Each scene shows the same named points in several views. A view is turned or mirrored, and shifted as a whole, has a little noise and may leave points out.
In the rows, zero is written as 100.

Scene 1
View 1
J_558: [101 104 110 112  89  92  85  93 107  80  95  56  95  97 117 118  94  94
 101  96 101  89  93 104  95  79  82 113 102 115 101 119 129 120 137 107
 104  82 103 132 109 118 100 112 109  76 110  72 113  93 123 113 106 104
  92]
J_217: [111 100 119 128  87  82  81 107 103  74 112  66  81  80 111 122  92  91
 108  88  96  84  95 106  91  79  97 104 106  94  92 121 149 127 136 103
 125  81  88 153 118 135  81 101 112  73 110  87  95 111 117 108 110 103
  84]
J_704: [100 105 105 114  89  85  90 101 115  92 104  72 100  95 118 120  91  93
 105  97  94  85  90 102  96  87  76 118 105 116 100 117 132 126 130 103
 111  79  97 133 106 119  92 106  98  73 107  75 102  98 119 113 108 107
  92]
J_934: [ 91 116  99 108  90 102 109  98 102  92  86  96 100  90 118  91  96 113
 106 118 104 100 114  88  82  95  77 116  89  98  96 109 119 117 122  95
 109 103 108  99 101 109  94 104 107 100 103  81 107  95  94 121 105  94
 103]
J_422: [ 91 116  98 110  90 100 109 101 101  92  91  99  98  86 117  91  95 114
 107 118 104 100 116  89  81  99  81 112  88  94  95 109 121 116 122  91
 114 106 106 100 101 112  89 103 106 101 103  85 105  98  92 119 106  94
 101]
J_707: [ 97 116 106 126  88  96 113 113  91  85  98 122  87  66 111  81  92 118
 115 116 103 100 128  82  71 103  96 101  87  65  84 106 135 119 116  83
 135 113  96 107 105 121  70  90 113 110 101 100  86 114  76 115 112  88
  97]
J_535: [ 98 106 101 111  87  85  91  98 117  96 103  69 102 101 120 121  93  95
 103  97  95  84  88  99  97  87  72 119 104 125 102 118 130 126 129 106
 107  78 101 130 104 118  95 110  94  71 105  73 104  97 121 115 107 108
  94]
J_353: [ 93 118 105 106  93 115 105  90  86  76  72  81  88  82 113  81 100 117
 104 117 114 108 128  93  78  86  89 104  85  86  91 113 119 106 128  92
 105 113 114  98 102 110  98 107 123 109 110  82 121  87  95 120 103  89
 102]
J_509: [ 94 110  96 116  87  82 103 110 121 105 107 102 106  94 118 112  89 103
 109 106  92  85  95  88  93 102  70 122  99 112  98 113 126 128 117  98
 118  84  96 114 101 116  84 102  85  80  99  83  90 106 104 114 110 106
  98]
J_962: [ 93 118 104 112  91 107 107  97  92  81  79  97  91  80 114  83  97 114
 106 118 109 104 124  87  77  92  90 106  86  83  91 111 123 111 124  89
 114 111 106 101 102 111  90 103 117 107 104  87 108  98  91 120 106  91
 101]
J_317: [104 105 114 124  88  93  87 102  96  74 101  73  84  79 111 108  94  99
 108  97 103  92 105 100  88  82  97 104 100  90  92 118 140 122 133  99
 119  91  95 139 113 128  87 100 116  82 111  87 101 103 110 111 109  98
  87]
J_972: [ 94 113  98 116  87  90 103 105 110  98 102  98 102  89 120 101  92 107
 109 110  96  90 104  90  90  99  77 116  97 102  97 111 127 125 120  95
 118  94  98 112 103 115  85 102  97  89 101  84  94 105 101 116 106  99
  98]
J_122: [ 96 114 109 103  91 114  93  85  87  67  71  57  87  88 112  92 103 108
 101 109 115 108 121 100  81  76  91 104  91  96  93 118 120 106 138  99
  98 105 113 114 107 111 106 113 129 100 115  73 129  82 109 120 102  92
  98]
J_687: [ 91 114  99 115  88  95 110 106 102  94  94 107  98  85 117  92  94 111
 107 114 101  97 114  87  82 100  79 112  89  90  92 108 124 120 118  90
 120 103 100 105 100 113  85 100 103  98  99  88  98 103  90 117 107  95
  99]
View 2
J_962: [107  95  88 127 105 117  86  97  86 113  93 113 118  91 106 123 109 117
  89  83 108  97  89 112 112 107 101  81 104  96  92  85 123 101 111  82
 110 116 104  99  99 109 115  96 107  91 101 108 126 113 102  99 112 119
  55]
J_509: [123  97  85 119 126  92 108 105  85 101 113 104 116  99 100  98 103 108
  73 104 122  97 116  95  87  92 104  93  81  86  94  62 140  98 100  75
 109 114 125  95  87 119 106 101  89 104 118  80  98 103 105 109 108 113
  83]
J_558: [129  93  83 101 115 106 111  98  86 102 117  95  82 118 105 104 113 119
  88  99 124  98 111 103  98 102  94  77  81  82 110  76 101 105 105  73
  92 108 133  93  89 121 131  76  99 110 105 105  95  89  86 112 107 108
  86]
J_122: [114  91  86 109 101 123  95  92  89 113 103 103  90 109 107 120 117 126
  96  83 118  98  94 117 116 112  93  69  93  91 107  93  93 106 114  79
  98 113 116  93  99 114 134  73 109 100  94 123 115  96  85 102 112 111
  68]
J_317: [132 102  91 109 116 105 103 101  87  96 105 100  92 120 112 114  98 115
 101  92 117  82  93 102 111 105  97  70  97  89 106  71 103 107 108  71
  87 109 117  99  81 111 122  97 112 109 114 108 112  95  96 125  94 121
  81]
J_422: [108  95  85 125 113 110  92 100  86 111 102 111 119  91 103 114 107 114
  81  89 112 100  96 107 102 101 103  86  96  94  90  80 132  99 106  82
 113 116 111  97  94 113 111  96  98  94 104  97 119 111 104  98 114 117
  63]
J_972: [121  98  86 120 119  99 101 105  85 104 108 107 114  99 103 106 103 111
  81  97 116  96 105 100  96  96 103  89  91  89  94  68 135 100 102  77
 107 113 118  95  89 117 111 100  97 101 115  87 108 107 104 110 108 117
  76]
J_353: [101  93  86 122  98 127  84  94  85 117  94 111 109  92 105 128 115 122
  91  80 110 102  87 118 114 113  99  77 103  96  95  95 111 104 112  83
 110 117 104  97 102 111 123  83 108  92  94 118 127 109  95  95 116 114
  54]
J_934: [104  90  84 125 108 113  90  96  87 115 102 112 120  84  99 114 115 116
  78  88 115 107 102 111 100 101 101  90  92  93  90  85 132  98 107  83
 120 119 112  97 101 117 114  85  94  91  99  99 114 111 101  89 120 110
  60]
J_704: [131  95  84 105 121  97 113 102  85  99 117  95  92 115 104  97 107 115
  83 103 125  96 117  96  93  94  98  83  76  81 105  68 115 103 101  70
  95 109 133  92  85 120 120  86  93 110 113  93  92  91  94 114 105 110
  91]
J_687: [112  97  89 128 114 106  92 102  84 106 101 111 123  92 103 113 104 113
  82  91 112  96  98 103 102  99 102  88  99  93  87  74 139 101 106  81
 111 115 108  99  92 112 105 102  99  96 109  93 120 111 107 102 110 119
  65]
J_707: [115 106  94 132 115 106  84 104  83 101  87 121 133  93 109 124  90 109
  93  85 102  81  78 103 117 102 106  82 117  99  84  70 140 101 111  79
 106 117  92 106  86 103  97 122 113  93 117  97 139 120 117 113  99 132
  56]
J_535: [129  94  82 106 122  97 114  99  86 102 121  95  91 110 103  97 110 116
  78 104 126 101 120  98  88  94  96  87  75  81 105  69 117 101  98  72
  99 110 137  89  89 123 122  80  88 110 110  90  89  91  92 110 109 105
  92]
View 3
J_972: [114 107  85 105 103 105 104 107 103 105 107 102 103  89 111  94 111 104
  90  95  98 102 113  90 103 123 100 100 113 102 120  83 101  82  99  93
 101 100 116  85 103 123 105  95  98  94 104 109  84 102 103  85 116 123
 108]
J_535: [114 101  98 104 105 114  99 116  88 112 115 111  80  91 111 100 111 102
  87  96 101  79 105 107  99 119  99  92 102 130 115  95  96  84 103  89
 121  97 111  79 101 111  93  77  92  94 105 109  84 112 100  83  95 121
 111]
J_558: [100  96  97 104  98 113  93 109  93 105 120 110  75  92 113  99 109  98
  86 107  98  76 101 102  96 119  97  87  87 122 113 101  97  84 110  77
 128  99  99  87 104 107  88  81  89  85 110 102  94 108 100  74  98 117
 114]
J_962: [ 90 112  67 105  94 103  95  93 124  99 110  99 109  86 109  90 116 100
  89 107  95 112 107  84 106 122  99  95 112  77 126  97 109  75 108  75
  91 105 107 106 111 129 104 107  96  71 111  99 100  95 104  72 133 119
 109]
J_353: [ 79 111  62  99  93 105  85  91 127  99 112 102 100  85 108  88 121  99
  86 113  96 104 100  93 106 120  98  87 106  78 129 110 112  73 114  66
  95 106 105 110 116 126  99 103  93  57 117  93 107  98 102  64 136 121
 109]
J_707: [ 99 114  75 112  93  93 111  93 127  87 103  91 121  91 115  91 108  99
  89 100  92 133 121  60 101 125  98 114 113  60 127  69 103  74 104  89
  85 105 111 105 103 137 117 126 106  88 103 110  95  88 106  82 138 114
 110]
J_317: [ 93  93  97 112  95 101 104 101 103  87 120 104  89  96 115 100 102  91
  85 108  91  96 109  77  90 121  95 100  82  99 113  84  97  82 111  80
 123 101  92  98 103 114  95 101  96  92 106 105  99  95 100  73 108 111
 118]
J_122: [ 76 101  78 102  93 109  83  96 114  98 121 106  85  88 110  93 116  94
  87 118  95  88  94  95  97 120  96  83  88  96 120 113 106  77 119  63
 116 104  93 107 114 114  89  92  87  65 117  93 109  99 100  59 119 117
 111]
J_217: [101  88 110 116  97 100 110 107  92  83 123 105  84 101 120 104  98  88
  86 107  89  91 114  74  82 121  95 104  72 109 105  77  87  87 113  85
 137  99  89  91  97 110  93  94  95 106 101 111  96  97  98  78  93 108
 121]
J_934: [101 114  71 100  97 109  94 101 115 108 107 100 103  82 107  89 120 104
  90 102 101 106 105  96 109 124 100  92 118  92 129  97 109  77 104  81
  94 102 116  97 109 126 104  98  97  76 108 102  92 101 104  77 129 123
 107]
J_704: [112  97 100 107 102 110 106 113  89 103 115 107  87  93 116 101 106  98
  86  98  97  88 109  92  94 122 100  97  95 120 114  84  94  84 104  89
 121  98 106  81 100 113  96  87  94 101 103 111  88 105 100  84  99 116
 115]
J_422: [101 114  72 103  98 106  97 100 116 105 108 101 106  84 108  93 116 105
  89 102  99 108 109  92 106 122 101  94 117  89 127  93 106  77 103  84
  91 101 116  97 105 127 107 103  97  78 107 103  93 100 103  80 130 122
 106]
J_687: [112 112  78 106 100 105 104 103 109 105 103 100 107  85 110  95 114 104
  87  97 100 108 112  88 105 126 101 102 119  95 126  84 103  77  99  90
  93 101 121  90 104 128 109 100 100  88 104 108  86 103 103  87 123 124
 108]
J_509: [124 108  90 106 105 109 107 114  95 111 105 103 100  89 110  96 112 105
  88  89 102  96 116  97 105 123 102 102 117 113 121  78  98  83  96 100
 105  98 122  78  97 122 107  90  97 101 101 116  78 108 103  92 107 124
 110]
View 4
J_558: [ 90 105 108 108 114 102 105 115  81 105  86 100  88 102  75  61  95  99
  94  96  90 104  99  92  99 138 105  95 115 113  81  75 115 105 112 121
 120  83  78  95 113 105  87 105  96  97 121 101  76  86 110  76  82  95
 106]
J_934: [ 87 105 112 106 113  88  78 111  77 126 102  97 101 118  86  80  95 109
 110 102 108 100  98 110  92  99 116  90  98  90 101  78 113 114  96  90
 124  88  94 109  96  95  89 101 103 109 114  89  97 105 116  95  93  89
 116]
J_422: [ 87 105 115 106 110  88  80 104  81 126 102  96 104 117  89  84  95 111
 112 104 107 100 101 109  92  95 118  87 100  93 105  77 115 113  93  88
 122  90  90 111  97  95  88 104 100 108 118  88  95 106 117  95  93  87
 116]
J_704: [ 92 105 102 110 113 108 104 113  92 105  89  98  89  97  77  66  96  92
  94  99  89 101 107  89  90 133 105  96 115 111  80  73 120 108  98 114
 124  92  80 100 108  89  85 101  90  98 125 110  78  94 125  66  91  90
 114]
J_217: [ 87 104 118 109  99 108 117  82  99 111  87  95 102 100  82  68  87 104
  95  92  80 105 118  81 101 139 111  97 128 133  98  65 119 105 106 111
 101  86  62  90 127 102  86 109  78 102 134 110  68 101 119  61  91  84
 113]
J_962: [ 85 104 124 104 106  85  78  98  74 134 105  96 110 123  91  85  91 120
 115 100 109 101  98 109  98  95 123  86 102  96 113  74 110 113 100  86
 113  85  88 108 104 105  90 106 101 111 116  81  96 108 111 103  91  87
 113]
J_707: [ 81 104 127 107  92  92  82  64  96 140 113  87 124 121 100  98  85 125
 118 101 104 102 121 101  94  83 131  88 110 109 130  68 119 115  86  70
  99  95  77 110 111  94  92 112  88 122 127  92  93 125 127  85 107  75
 123]
J_353: [ 85 104 126 103 107  79  80 110  64 133 103 102 106 127  89  77  92 123
 111  99 109  99  89 112 103  97 121  86 101  96 110  76 103 112 111  96
 116  78  89 105 109 118  90 106 105 107 113  71  95  99 100 112  82  95
 106]
J_972: [ 88 106 106 107 113 100  87 106  85 118  98  94  99 107  84  81  94 101
 106 104 101 101 104 102  89 106 113  92 104  98  95  75 119 111  91  94
 122  94  90 109  97  90  87 104  97 106 119  98  90 106 124  83  94  88
 116]
J_509: [ 91 104  95 111 115 108  89 106  96 110  96  94  93  98  81  80  96  90
 105 107 101 102 112  95  82 112 109  93 107 100  85  73 126 110  84  95
 128 100  89 110  93  76  86  99  90 107 123 110  86 106 135  69 102  86
 121]
J_535: [ 94 106  98 111 119 106 102 120  89 101  86  98  84  93  74  64  98  88
  96 101  92 103 103  91  89 133 102  95 113 108  73  74 122 106  99 114
 128  92  85 101 103  88  86  99  92  97 122 108  80  90 123  69  89  91
 112]
J_317: [ 85 105 121 106  99 100 105  90  91 118  92  96 105 107  85  70  88 111
  99  91  87 103 110  91 102 125 112  95 121 121 103  68 114 107 106 105
 103  85  68  96 121 107  88 110  88 102 127 100  76 100 112  75  91  88
 112]
J_687: [ 85 104 113 108 110  93  80  98  86 126 103  92 105 114  91  87  95 110
 113 105 107 101 106 107  90  94 118  88 104  95 106  75 118 114  89  85
 120  94  90 112  99  89  92 103  99 111 122  95  95 112 123  89  97  85
 120]
View 5
J_962: [139  97  90 112 122  88  93 103  80 108  92  96  90  99 105 126  95 103
 106  80 119 107 108  92 108 105  94  92 102 101  97 115  86 126 114 108
  87 109 117  88 107 113 108  95 104  98 109  70  83 120 106 104  94 120
 116]
J_509: [104 122 101 113 113 105 110 100 106  94  97 121  87 102  91 121 107 119
 135  98 104  93  83  96  89  82  72  96  93 109 117 105  99 108  84 125
 114 115 100 109  94 116 117  81 119 101 112 101 102 108 108 100  92 114
 104]
J_704: [ 84 113 113 111 124 111 116 105 100  91  85 127  85  89 100 108 113 119
 128  97 106  99  81 104  89  92  74 105  95 111 114 104  89 108  88 122
 104 115  95  99  97 100 116  79 110 118 108 104  96 112 116  99  94 117
 113]
J_217: [ 95  93 125 114 133 112 110 107  97 102  70 126  89  94 109 100 128 132
 133  87 114  98  87 118  82 121  67 120  98 121 113 113  78 120 103 126
  95 110 101  84  96 102 111  74 111 138  97 111  79 113 126  98  83 119
 111]
J_353: [128  95  93 106 126  90  97 104  70 102  89  98  89  88 110 123  89  98
  95  77 117 109 107  91 116 105 106  94  98  97  89 111  77 122 114 101
  82 111 118  84 114 105 107  97  95 103 110  65  85 125 105 105  98 122
 126]
J_422: [133 107  93 113 117  91  97 101  87 105  95 102  90  99  98 130  97 105
 113  86 115 104 100  90 104  97  89  92  98  99 103 112  90 119 104 110
  97 111 114  96 102 119 110  94 109  94 110  78  89 119 102 102  93 118
 111]
J_707: [164  90  95 120 117  82  82 101  88 121  91  89  95 119  98 136 112 115
 123  75 128 102 112  93  96 119  79  97 102 111 107 125  89 133 118 113
  92 106 124  87 100 136 107  91 116  95 102  76  68 111 104 101  81 122
  97]
J_122: [103  94 104 105 135 103 106 105  72  96  79 110  88  77 117 107  93 105
  97  81 114 108 102 102 112 106 103 103  98 100  93 106  73 118 112 102
  79 110 109  79 110  89 111  91  91 121 109  78  89 126 117 104  97 122
 132]
J_687: [135 108  93 114 116  91  95 100  91 106  97 101  92 106  98 130 102 111
 119  87 115 102 100  90 101  98  83  93 100 104 105 114  94 120 103 113
 100 111 114  98 102 124 109  92 112  93 110  81  86 113 105 101  91 118
 105]
J_535: [ 80 118 110 110 122 113 116 103 100  87  87 128  85  85  99 108 107 117
 127  99 101  99  78 102  91  84  77 103  94 107 112 100  91 107  86 122
 106 117  93 102  96  99 116  80 110 115 111 103 102 114 116 100  95 116
 115]

Which points are out of place in each view (at most two, in the order of its rows)? Write - if all are in place.
view 1 | J_122
view 2 | J_934
view 3 | J_704, J_687
view 4 | J_707, J_972
view 5 | J_509

Scene 2
View 1
J_606: [ 94 103  84  78  97  82 114 141 103 141 117 108 125 153 108  98 110  85
  95 114  85  90 114 130 127 109  95 100  75 111  57 100 122  88  91 132
  95 111  88 117 110  73 101  98 100  91 113 118  96  82 132 115 123  87
  79]
J_677: [110 102 101  88 110  96 104 117  91 108 112  95 105 119 108 119 118 101
  80 111  79 100  99 111 112 117  91 101  86 105  81  95 122 100  98 123
 104  97  95 107 101  83 101 113  99 100 105 125 104  90 128 107 118 103
  92]
J_675: [ 92 108  59  82 100  38 116 110 113 126 123 105 129  85 108  91 110  94
  94  95 117 104 113 115  86 125  64  91  86  86 106  94  67  72  86 104
  57 110  59  98  89 108 109  75  82 100 111  92 111  82 106  76  88  73
  73]
J_500: [ 98 111  84  81 104  86 105 116  96 122 114  99 110 107 117 110 102  94
  81 122  96  97 103 115 103 123  74  98  84 101  81 104  96  91  91 122
  89  98  72 119  89  86 106  89  99  98 112 110 100  80 112 110 124 102
  85]
J_602: [113 104 102  93 117  98 102 102  87  96 110  87  96  96 108 127 119 106
  76 111  81 105  92 100 105 124  89 104  93  97  96  92 112 103  97 121
 101  87  95 106  93  91 101 117  98 107 102 125 110  95 119 103 113 109
  99]
J_21: [ 96 105  74  82 100  60 115 124 107 128 118 103 124 116 108  96 108  93
  92 105  99 101 111 121 106 117  80  96  84 100  82  96  95  82  90 117
  77 107  72 106 100  92 104  90  89  99 110 108 104  84 117  97 105  82
  79]
J_742: [124  93 114  97 125 108 103  99  85  82 112  82  88 102  95 134 137 115
  73 100  74 104  92  93 108 121  97 105  97 100 104  82 130 110 105 121
 110  89 114  92 100  86  96 133  96 111  95 137 112 106 130  94  99 110
 104]
J_985: [102 100  73  88 105  48 115 110 107 116 124  98 122  96  95  98 123 103
  93  86 104 106 108 109  93 118  79  97  93  91 109  85  90  81  93 108
  71 109  80  92  99 104 102  97  80 105 104 109 114  94 121  75  83  77
  83]
J_223: [116  96  92  94 120  74 107  94  98  95 115  87 106  86  97 121 132 115
  82  92  94 108  97  94  95 120  86  99  99  93 115  80 104  93  98 111
  86  93  97  88  93 104  99 117  85 110  97 122 119 101 120  82  85  94
  95]
J_139: [124 103 123  89 122 128  96 102  76  82 107  81  82 105 110 143 126 112
  67 122  66 102  86  94 114 125  97 105  94 106  91  95 138 117 106 127
 124  78 108 108  95  81  96 132 107 106  99 136 105  96 129 116 128 126
 109]
J_736: [121 105 126  92 119 135  97 105  76  85 107  85  79 114 111 140 124 107
  68 123  64 100  86  97 121 123  97 105  94 107  81  92 139 117 105 130
 127  81 110 114  97  74  98 136 111 104  98 139 105  96 128 119 133 126
 108]
J_774: [ 99 108  78  83  99  77 111 125 101 124 119 101 119 115 114 104 104  92
  88 115  93 101 107 117 105 120  79  97  82 102  76 101 101  85  89 122
  87 100  75 113  94  85 104  89  96  94 110 111 101  82 116 108 119  93
  83]
View 2
J_736: [ 88 135  93 106  99 136 133 101  76  78  99  98  91 118  65  84 133  86
 108 122  98 117 144  94  77 106 129  98 114 100  55 111 101 129 125  86
  93  95 103 116 124  57  72 144  62  75 116 152 124 128 110  95  72  90
 107]
J_606: [108 129 111 137  93 113  73 112  83  81 108 101 104 124 112 103  76  74
 122 107 124 133 123 110 100  89 131 125  94  84  89  89 123 135 109  76
 114  73  73 110 105  78  73  91  61 111 100  93 115  71  90 108 105  63
  59]
J_602: [ 95 128  86  99  99 126 113 109 101  96 114 101  93 112  94  98 135  95
 103 119 111 115 133 102  90 100 112  97 100  99  68 100  92 117 117  90
 100 101 110 105 131  82  80 121  85  88 103 126 104 115 104  97  79  99
 105]
J_675: [118 114  81  97 100  98  68 129 136 116 140 111 100 100 144 114 123 110
 106 109 139 110 109 107 107  85  88 100  74  95  98  81  83 103 107  94
 121 104 106  88 131 125 104  81 123 115  80  61  76  79  93 104 103 108
  93]
J_139: [ 87 136  90 101  97 137 135  99  82  83 104 100  90 115  65  85 138  86
 104 120  98 112 144  95  79 105 123  95 111  99  55 110  98 126 125  87
  95  98 111 114 125  60  71 141  66  76 116 153 120 132 111  94  68  93
 111]
J_742: [ 91 138  76 109 103 140 134  92 101  98 114 105 106 114  70  91 148  98
 100 114 116 117 145 106  90 101 108 100 116 107  59 107  83 115  99  89
  99  96 118  95 127  72  66 128  75  87 105 139 120 123 112 107  66 104
 113]
J_500: [102 120  96  96  97 108  85 126  98  93 115 102  86 107 117 101 112  89
 114 120 116 118 119 100  93  92 117 100  83  89  86  95 106 120 131  86
 110  98  91 110 129  91  92 106  89  98 101 100  89  98  93  91  98  87
  86]
J_223: [101 129  69 104 100 128 114 103 123 116 127 112 108 106  96 106 149 107
 100 111 129 109 132 108 100  95  94  96 102 105  69  98  78 105  99  90
 110 104 125  86 131  97  82 112  98  95  91 108 104 107 107 110  74 115
 112]
J_677: [100 132  93 112  94 124 104 108  93  91 114 104  96 114  95  96 119  87
 110 116 116 118 131 103  92  97 117 104 102  95  76 100 101 122 112  83
 106  91  99 103 118  78  75 116  73  94 102 119 111 102 102 102  83  89
  94]
J_21: [109 122  91 111  98 109  77 119 113 102 123 106  98 107 126 105 109  93
 111 110 130 119 118 106 104  89 107 110  87  91  91  85 100 117 110  86
 115  89  92  97 121 101  88  91  94 110  91  85  94  81  92 103 101  89
  82]
View 3
J_139: [155  55 125 106 110 108  94  68 115  82 109 110 110  86  83  94  96  93
 114  42  61 105 116 103  86  81  69  67 112 115  99  99 111 100 107  89
 101  76 124  79 109  87  84 109  78  83 129 109  76  78 105 107  75 133
 120]
J_774: [110  96 103 119  98 119 102 108  91 104 102  92 127 102 113  86 101  89
  95  67  81  92  99 104 107  91 103  88  94  96 141 101  84  78 108 110
  97 100  92  96 119 115  99 104 103 114  96 126  88 108  89 101 112  98
  91]
J_602: [138  74 120 103 105 112  98  81 111 100 102 107 111 100  95  92 101  90
 105  60  76  98 108 101  91  80  89  80 103 113 107 102  98 100 102 111
  99  98 114  88 110  98  93 108  88  88 115 109  85  95  96 103  96 120
 101]
J_223: [133  86 115  93 106 113 108  77 105 116  97 101 101 113  93  98 106  92
  97  84  87  91 102  96  94  80 106  94 107 119  82 107  97 119  96 136
 105 117 110  97 111  97 100 104  96  79 114  92  97 107  91 100 112 122
  76]
J_675: [ 98 125 100 105  97 115 108 109  86 139  96  97 108 129 124  88 108  91
  82  97 100  80  87 102 109  82 137 105  85 105 129 111  70  89  99 146
  96 139  91 108 114 125 110 105 111 106  85 112  96 127  79  94 136  88
  60]
J_985: [108 107 102 100 100 121 116  97  93 120  94  92 113 114 104  97 106  89
  88  97  95  87  95  95 109  84 118 102 101 106 105 105  89 110  98 144
 105 127  93 104 117 111 105  99 108  94 101  99 110 119  84  93 128  99
  64]
J_677: [128  77 110 114 101 122 105  91 101  87 102  96 125  91  95  94  99  89
 104  60  73  97 111  99 103  89  85  78 106 103 119 100 102  95 109 104
 105  88 103  90 117  98  88 108  95  98 111 112  92  95  95 104 101 112
  99]
J_742: [144  63 122  97 107 118 105  65 111  90  99 103 110  89  80 103 102  92
 105  65  72  99 113  94  93  81  81  79 118 115  82  97 112 121 101 117
 110  94 116  88 112  85  89 105  89  77 131  92  97  89 100 104  91 131
  95]
J_21: [105 100  98 111  98 123 107 114  88 110  98  90 127 106 113  86 101  88
  89  80  91  88  99 101 114  89 110  92  97  96 137 103  85  86 106 123
 102 111  89 100 119 118 100 105 111 111  94 120  96 116  85  96 123  90
  78]
View 4
J_774: [ 98  79  96 118  86  94 116 112 100 122  95 107  87 100  95 127  93  61
 117 109 131 125 113 107 100 116 114 101 124  93 115 104 102  97  92 104
  98 103 122 100 118 106 112 109  92  92 111  99 118  96  98 102  98 112
 135]
J_606: [111  87  89 121  88  89 110  89  91 124 102 106  77  97 113 138  94  54
 127 129 123 150 116 113 105 120 116  91 128 106 112 109  83  85  85 119
 124  99 109  87 117 104 105 106 107  58 114  94 108  85  65 114 107 115
 138]
J_742: [111  77  76  97 109 100  50 101 119 118  98  97 103 104 143 113 129  76
  95 116 107 100  84  85  99  86 120  96 103  96  94 105 111 110 111  94
 110  88  83 124  87 111 130  95  81 101  81 100 131 106  76 118  93 141
 109]
J_675: [ 83  71 114 111  80  98 138 139 105 118  94 121  85 105  68 125  78  68
 112  85 148 117 118 110  99 114 106 111 122  92 118 100 124 104  74 105
  71 105 138 104 122 106 114 113  78 120 117 101 128 106 133  82  94 102
 144]
J_677: [109  82  81 112  97  94  80  97 106 123  95 100  92  96 129 119 116  65
 114 123 114 124 100  96 102 106 122  98 116  95 106 104  98 102 106 100
 116  97 102 107 101 105 119 102  94  82  95 101 117  93  79 117  97 126
 121]
J_139: [116  86  61 108 103  95  46  83 113 126  86  81 106  88 154 102 144  71
  99 135 102 109  82  82 103  98 136 101 105  78 106 109  99 113 135  83
 123  94  87 128  90 107 129  96  93  91  80 102 123  91  72 133  88 138
 104]
J_985: [ 91  70 106  99  94  97 108 126 113 114 105 121  90 111  91 130  87  74
 106  90 133 110 106 103  94  98 106  99 115 103 106 103 122 104  75 112
  82  96 118 106 107 107 121 104  75 112 107 101 128 109 113  87  98 116
 136]
J_736: [120  88  60 114 100  95  42  83 111 128  87  84 101  89 159 105 147  70
  99 137  99 113  85  87 103 104 136  99 106  80 104 109  92 111 132  87
 128  93  86 122  91 109 129  96  96  80  78 100 119  89  66 136  87 139
 104]
J_500: [103  81  86 124  86  95 108 107  97 127  82  97  88  87 103 116 103  59
 114 119 126 128 111 105 101 123 124 107 122  81 122 105  97 100 109  95
 104 107 121 106 114 106 116 109  97  90 104 102 119  87 101 114  88 111
 130]

Which points are out of place in each view (at most two, in the order of its rows)? Write - if all are in place.
view 1 | -
view 2 | J_606
view 3 | -
view 4 | J_774
